Points on a hilly landscape, in no order, each with its height.
From any point a ball takes the steepest step (drop divided by distance) to one of its 2 nearest points. It stops when none of these is lower. Distance is the straight distance between rows; heights are no part of it.
(675): [ 32  -2  -3  21 -19 -27 -11  14 -20  26  -4 -26  -7  11  16  16   5  -6
  15  18  24   1   5 -34]  h=356
(212): [-28 -12 -25  11 -11  31 -14 -24  12  -1  20 -28  20 -15 -16   3   0  11
 -27 -43  10   5 -18  34]  h=592
(968): [  8 -34  -2  -6  18   4   9 -18 -18  36 -21 -12 -60  15  -1   0  -8  -8
  13  28   6  21   0  27]  h=266
(809): [-29  -3   7 -30 -29 -10  25 -14  28 -11 -10   5   6   9  13  -7 -14   8
   3  15  38 -12  34  31]  h=395
(338): [ 28  17  -3 -17 -14 -23  12   0 -15  17  29  -4 -14   7   2 -32 -30   7
  29 -23  16 -27   3   0]  h=195
(141): [ 20  -9  26  -1  25 -30  -3  -5   4  26   4   8   7   5   9 -15  23  19
 -11  13  34  -8  32  13]  h=778
(897): [ -5  13  52   3  17  46  23 -36   6 -21  -4 -17 -12 -41 -10 -19  -1  -1
 -20 -44 -12 -14 -11 -41]  h=700
(711): [ 17  16  -7  -5 -11 -46  -8  40  -1 -13  -1  21   5  -3  32   4  40 -20
   3  19 -30  -1  -7 -34]  h=617
(723): [ -4  34   7   2 -25 -53 -16  28   7  -4  12  29 -10  -7  52  25  25 -19
  -8  58 -18   4 -15 -27]  h=673
(910): [ 13 -31 -10   1 -18  46   6 -36  -2  23 -13 -28 -25   6 -11  19 -26   0
  -7  -6  24  29   4  33]  h=547
(588): [-17  -8 -22 -35 -27  41   4 -39   8 -22   0  -6  24   8 -16   6 -47  -8
  -1  -5  27  -2  20  33]  h=576
(833): [-29  10  56  -5  29  27   0 -43  15 -30   4 -40   7 -18  -7 -33  -3  15
  -6 -41 -32 -35 -16 -10]  h=693
(814): [ 12 -17   6  -5  25  46   5 -33 -28  34 -22 -17 -32  18  -7 -12 -20  18
  33   2  -9  15 -16  34]  h=213
(495): [-39   4 -16  -2 -20  -2 -10 -35 -25  -8 -17  16  -1  21 -16  -2 -22   5
  22  -1 -12 -21   3   5]  h=271
(830): [-33   1  46  -3 -13  39  -5 -17  13   1  16 -11  17 -11  31   0  -8  27
 -27 -35 -20 -17 -52  -9]  h=143
(150): [ 25 -10  15  21   0  -4  10  45  -4   0 -13  15   1 -14   1 -18  29   2
 -30  -6 -23 -10 -17 -24]  h=657
(867): [-41   9   2  18 -19   9 -18 -18 -23   8  32  16  13  -1  14   6 -11  18
 -32  -5 -17 -23 -25   7]  h=214
(33): [ 43  24 -10  11  31   0  14  49 -20 -15  26  15  -4 -22 -25   6   2   7
  19  13 -28  10 -15 -35]  h=325
(272): [  2 -13 -17  -5  -7  -3  -7  20 -22 -19   1  15  29 -65  60 -34   2   0
  -5   9 -26 -26   1 -38]  h=358
(467): [ 21 -19 -38  26  23  -1  -7  16  13  -6   5 -19  11  16 -38   4   6 -34
 -21 -26  13  32  -8  27]  h=608
(189): [ -9 -30 -10  -4  -6  -7  -3  31  27  -5 -22   7  23  31 -15   1 -12 -16
 -11  -1  10  13  10  44]  h=413
(216): [ 33 -31  23 -27  -4  -4  18   9 -22  27 -30   2 -38 -13  37 -21 -17   6
  29  16 -13 -16 -12 -27]  h=574
(428): [ 32 -12 -43  -9 -12  14  12 -29   2  -3 -16 -23 -12  -3 -26  -2 -20 -25
   4  13  38  30  16  42]  h=529
(850): [ -8  25  -7   2 -10 -37 -17  50   8 -42  15  50  -8  10   9   5  47  -6
   6   7 -37   8  10  -5]  h=562
(778): [  4  31  -1  13 -15  -4  18  19  -9 -14 -22  11  15 -12  -2 -13  32  26
  -9   7 -51  -5 -25 -23]  h=678
(623): [  3  46   0  -3  19  17  20   6  -2 -18  39 -12  29   4 -38  -7 -18  32
   9 -28  -2  -5   3 -13]  h=124
(790): [-15   8  20  -4 -24  26  -1   2  -5  -3  20  15  12 -41  38 -15   8   8
 -46 -26 -25 -24 -27 -37]  h=207
(720): [ -9   4   2  16   5 -18   6  48  26 -42  15  20  -8   7  -7  13  37 -34
 -32 -15  -1  18   2  20]  h=502
(392): [ 17  10  28  32  16 -52 -26  28  11  24  -9  10  14   3  22  -2  20   3
  10  18  31  13  21  -2]  h=806
(401): [-32  17   7  11  -9  26  -5  -3   1 -10  39  -4  26  -3  -2   1 -29  15
 -20 -45 -14 -12 -41 -10]  h=173
(728): [ 13   5  -1  -8 -14  44   0 -19 -28  12   9 -14  17 -17  -6  10  -7  10
 -27   0 -38  -5 -30 -51]  h=309
(667): [-16  25   5  16  28  33   2  23  17   6  21  14  35  -3 -27   7  -9  28
 -13 -22  23  10  18 -10]  h=98
(585): [-14 -38   0   2  15  14  17  12   1   6 -13  12 -45  14 -14   2 -12 -35
 -18   7  14  24   4  31]  h=319
(361): [  1  -5  32  -7   5  38  14 -31  13  10 -13 -22  24   8 -10 -15   4  34
 -20 -52 -17   2 -27  24]  h=100
(145): [ 35 -23  -5  19   7  -3 -13  29   6   6 -16   3  18  24 -20  -6  21 -20
 -19 -31 -11  10 -11  -2]  h=629
(97): [ 23  16 -25 -22   2   6  22   2 -15   8  22 -11 -17  13 -37   8 -21  -6
  -4  31  17  11   2  -1]  h=265
(949): [  2  74   1  -7 -24 -31  -9 -24  -2  -7   8  13  -3  -8   0  29  65  15
  19  30  -8  -1  27 -32]  h=628
(506): [ 24 -33  11   6 -17  54  -8  -1 -27  16  -3 -16 -10 -13  15   5 -18 -13
 -15 -12 -19  -6 -33 -41]  h=351
(708): [-22  -5  -3  24   1   4  17  41  34 -33 -41  11   2   0  -8   2  -3  -1
  -3  -2  25  23  23  32]  h=440
(957): [  1 -12  28  19  13  57   6 -14  -9  -1 -16  10   3 -22  -4  -2  15  10
 -11 -34  -4  -3   6 -47]  h=710
(764): [ 34 -38 -45 -25   4  -4  -7 -17  14  14 -11 -31  14  23 -16  19 -34 -33
  22  28  44  38   1  34]  h=505
(289): [ -8  55  25 -12 -32 -22  15 -12  11 -25  -9  11  -2  -7  -6   0  40  17
  -1   2  -9 -17  24 -11]  h=648
(182): [ -7 -25 -42  21  21 -43 -25  13   4  -3 -20  -2  16  41  -6  17  -8 -39
  11  32  13  26  13  32]  h=262
(521): [  8  -5   2 -14 -12  38   7 -13 -28  16 -16   8   5  -1  -1  10 -23   7
  13  28 -33 -21  -8 -68]  h=253
(575): [ 26 -39   4  16  51 -20 -13   5   1   5   1  10 -15  13  14 -19  17 -69
  -8  -5  -9  11   6  16]  h=465
(252): [-37   9 -39   9 -16  39   8 -29   8 -27  26 -14  29 -12  -2  19 -32   4
  -7 -21  29  -8   9  26]  h=586
(200): [-12 -23  40 -17  34  53   0 -25   8   8 -11 -16  -5  -3   6 -38 -12  28
   3 -55 -46 -10 -43  40]  h=136
(653): [-23 -12  -8 -17  13 -23   7  -4  16  -7 -19  13 -21   4  -4  26  -7 -17
  20  32  57   5  39   1]  h=264
(195): [  2 -40 -17 -50  -7   0  18  -4  11  19 -24  -3  15  31  -6 -11 -31  12
   6  25  23  24   8  62]  h=445
(953): [ 27  27 -11 -11 -10   8  14  17 -37  -6  -7  -8  -4 -34 -11  -2 -16  11
  29  14 -31 -30  -8 -62]  h=188
(5): [-25  -1  26 -17 -17   4  20  12  41  -9   2   9  15 -15   8  -6   0   9
 -31  -9  42  11  31  35]  h=423
(469): [ -6 -15   5 -40 -30 -31   9 -36 -14  32  -7  -2 -27   9  19 -12  -3  20
  25  14  -8 -34 -12  18]  h=508
(131): [-12 -19   6  22   1  -5 -14  14 -19   4   6  19  -9 -45  59 -10 -12  15
  -5  -9 -14 -13  -3 -14]  h=449
(11): [ 26  34 -18  -2  -7  -5  12  -5 -22 -11  30 -15   2  -3 -28 -24 -18  20
  30  -9 -17 -27  -8 -23]  h=150
(509): [ 14 -19 -57  18   4  22 -18  -7   9  -8  20 -30  22  -6 -32  -3   4  -7
 -34 -19  28  29  -3  55]  h=599
(184): [ 30 -25  18 -51  -9 -12  12 -28  -9  43  -3 -15 -50   6  17 -20 -20  -5
  47   0   1 -25  -5 -10]  h=537
(589): [ 34  -9  11  12  36  35 -12 -29 -29  19   7   1  -2  -8 -11  -7  -3  13
  -3  -3  -4  -3  13 -41]  h=730
(572): [-11  45  48   3  -9 -22  16 -37  -3  -3  10  11  -7 -28  11 -12   5  12
  11  -2  -4 -38  15 -28]  h=667
(749): [ 13  62   5  14 -13 -21 -26   8 -11   3  28  16  -8 -14  15  42  32   3
  21  35  -3  19  10 -29]  h=601
(741): [-40 -11  16   8   8  37  21  17  49 -27 -30  12  22 -13   0  -2 -17  16
 -18 -33  38   9  -1  39]  h=442
(907): [-13   9  22 -18  10  45   9  -2  31  -6  13  -2  42   1 -31  -7   7  25
 -32 -37  17   2  -7  11]  h=72
(644): [-13 -11 -18 -21 -18 -68  -6 -11  15   4  -3 -12 -15  33  -2  26  14 -43
  -1  43  18   4  -1  -2]  h=429
(413): [ -2  -3  -9  50  14  -7 -34  29 -19   1  11  14  -7 -32  28   4   4  -5
   1 -15   2   0   9 -28]  h=503
(501): [-42   6 -12   3 -33  11 -27  -7 -23   9   1   0  28  27  -3   7 -31  22
  -3   1  -4  -7  -8  16]  h=267
(330): [-28  38   2  13 -26 -22  -5  61  18 -43   6  25  -7  -6   2  18  41   2
 -17 -17 -23  34 -13  13]  h=524
(836): [ -2 -13 -11  -2  15 -47  -8  -2  10  -3   1   1 -16  17  -5  37  20 -47
  19  35  31   5  31 -32]  h=349
(201): [ 27  13  10   4  20  -5  19  25  -7  16  21   1  -4  -4 -25  16 -11  12
   0  21   5   5   4 -36]  h=295
(237): [-20  25   1  37   8 -22 -40  -9 -18  16  16  18  -4 -16  31  20  13   7
  12  33   3  -2   6 -34]  h=557
(656): [ -6 -18 -35  14  16 -26 -24   4 -17  21 -11   1  -4  21  -6  -8   0 -12
   8  16  -2   5 -10  11]  h=157
(779): [  5 -22  -7 -16 -19  75  -4 -34   4  -3 -14 -24   9  20  -6   1 -28  -5
   0 -38  22  24   3  40]  h=561
(598): [  5  -6  15  17  37 -37  -1  31  14 -16   5  28 -13   5   1   1  46 -36
 -29  23  -8   4  18   0]  h=452
(236): [-22  59   6  31  -8 -16   5   7  -4 -43 -15  13  17 -17   4   0  38  34
  20 -16 -47   6 -13  -9]  h=692
(350): [-35  54  11  27 -18   1   2  -5  -3 -29  -9 -22   9 -21   0   0  -7  21
  23 -16 -43 -24 -27 -19]  h=701
(37): [  6  10  -7 -17   4  11   9  39  -5 -26  29  25  22 -48  26 -22   6   9
 -27 -19 -39 -31 -10 -44]  h=272
(569): [-40  26   2 -19 -11 -26 -10  -2  29 -17   4  28   4   4  14  16  10  -7
  -4  37  43   1  50  10]  h=337
(890): [ 22 -20  19   4  33  -3 -11 -21 -14  44  10   2  -9   7  -3   3  16  13
  12  33  19  -9  18 -15]  h=755
(900): [-17  28 -27   6   1  -7   6  20  -7 -19   7   7  -6   0 -23  10  -2  10
  13  -2  -2   0   1  20]  h=237
(249): [ 27  33 -19  43 -25 -43 -12  33 -10   5   5 -24   0   5   1  17   1   7
  35   3  15  18   7 -16]  h=299
(665): [-19  18  54  -7   6  -1  24 -48   7  -5 -11 -27  -9  -7  -5 -21  -8  23
  18 -11 -23 -34   4 -14]  h=683
(938): [ -9 -29 -18  -2  29 -40  -6  18  43 -33 -19  22  25  35 -14   6  -3 -52
   3  19  20  16  35  40]  h=354
(120): [ 13   9 -29  26  -2 -28  19  15  -3   5  -1 -19 -18  -3 -22   4   2   8
  50   5  20   1  20  21]  h=261
(362): [ -9   1 -52 -16  -3 -23  -7 -28 -17   1 -22  -5  -3  22 -25  11   2  -4
  29  15  21  -5   6  17]  h=224
(104): [ -2 -17 -16 -35 -43 -36   6 -12  10  19  -9  -5 -18  39   2   1   6   0
   5  18  10 -18  -7  -5]  h=479
(228): [  4 -34   2  -2  40 -20   6  14  13  10   7   7 -15   9 -10 -18  11 -32
 -29  21   2  17  18  32]  h=374
(71): [ 20 -18   7  25 -16  19 -13   2  -4  21   0 -24 -11  10  22  32   0 -19
 -15   3   5  18  -6 -32]  h=417
(843): [ 25 -53 -23 -51   0 -19  -4 -17  25  32  -5 -14  12  52  -5   6 -34 -31
  10  33  15  20  -7  51]  h=474
(35): [ -6 -25  25 -20  23  48   5  -9  -8  33 -14  -1 -12  15  25  -6 -13  39
  10 -25 -32   3 -23  48]  h=174
(629): [ 39 -50   9 -11  26  -7 -14  -8 -15  16  -9   7 -32  -7  15 -37  13 -30
 -11  -1 -26  -2 -12  -1]  h=563

For each start below, name the point where the ball stops.
(150) => (656)
(910) => (656)
(850) => (907)
(589) => (830)
(629) => (907)
(949) => (830)
(216) => (653)
(506) => (907)

For each start below, name every point that the ball comes to, in order.
(778) => (150), (145), (467), (509), (212), (252), (588), (779), (910), (428), (764), (843), (195), (189), (938), (182), (656)
(711) => (850), (330), (720), (598), (228), (585), (968), (814), (35), (200), (361), (907)
(575) => (228), (585), (968), (814), (35), (200), (361), (907)
(141) => (890), (589), (957), (897), (833), (665), (572), (289), (949), (749), (237), (413), (131), (272), (37), (790), (830)
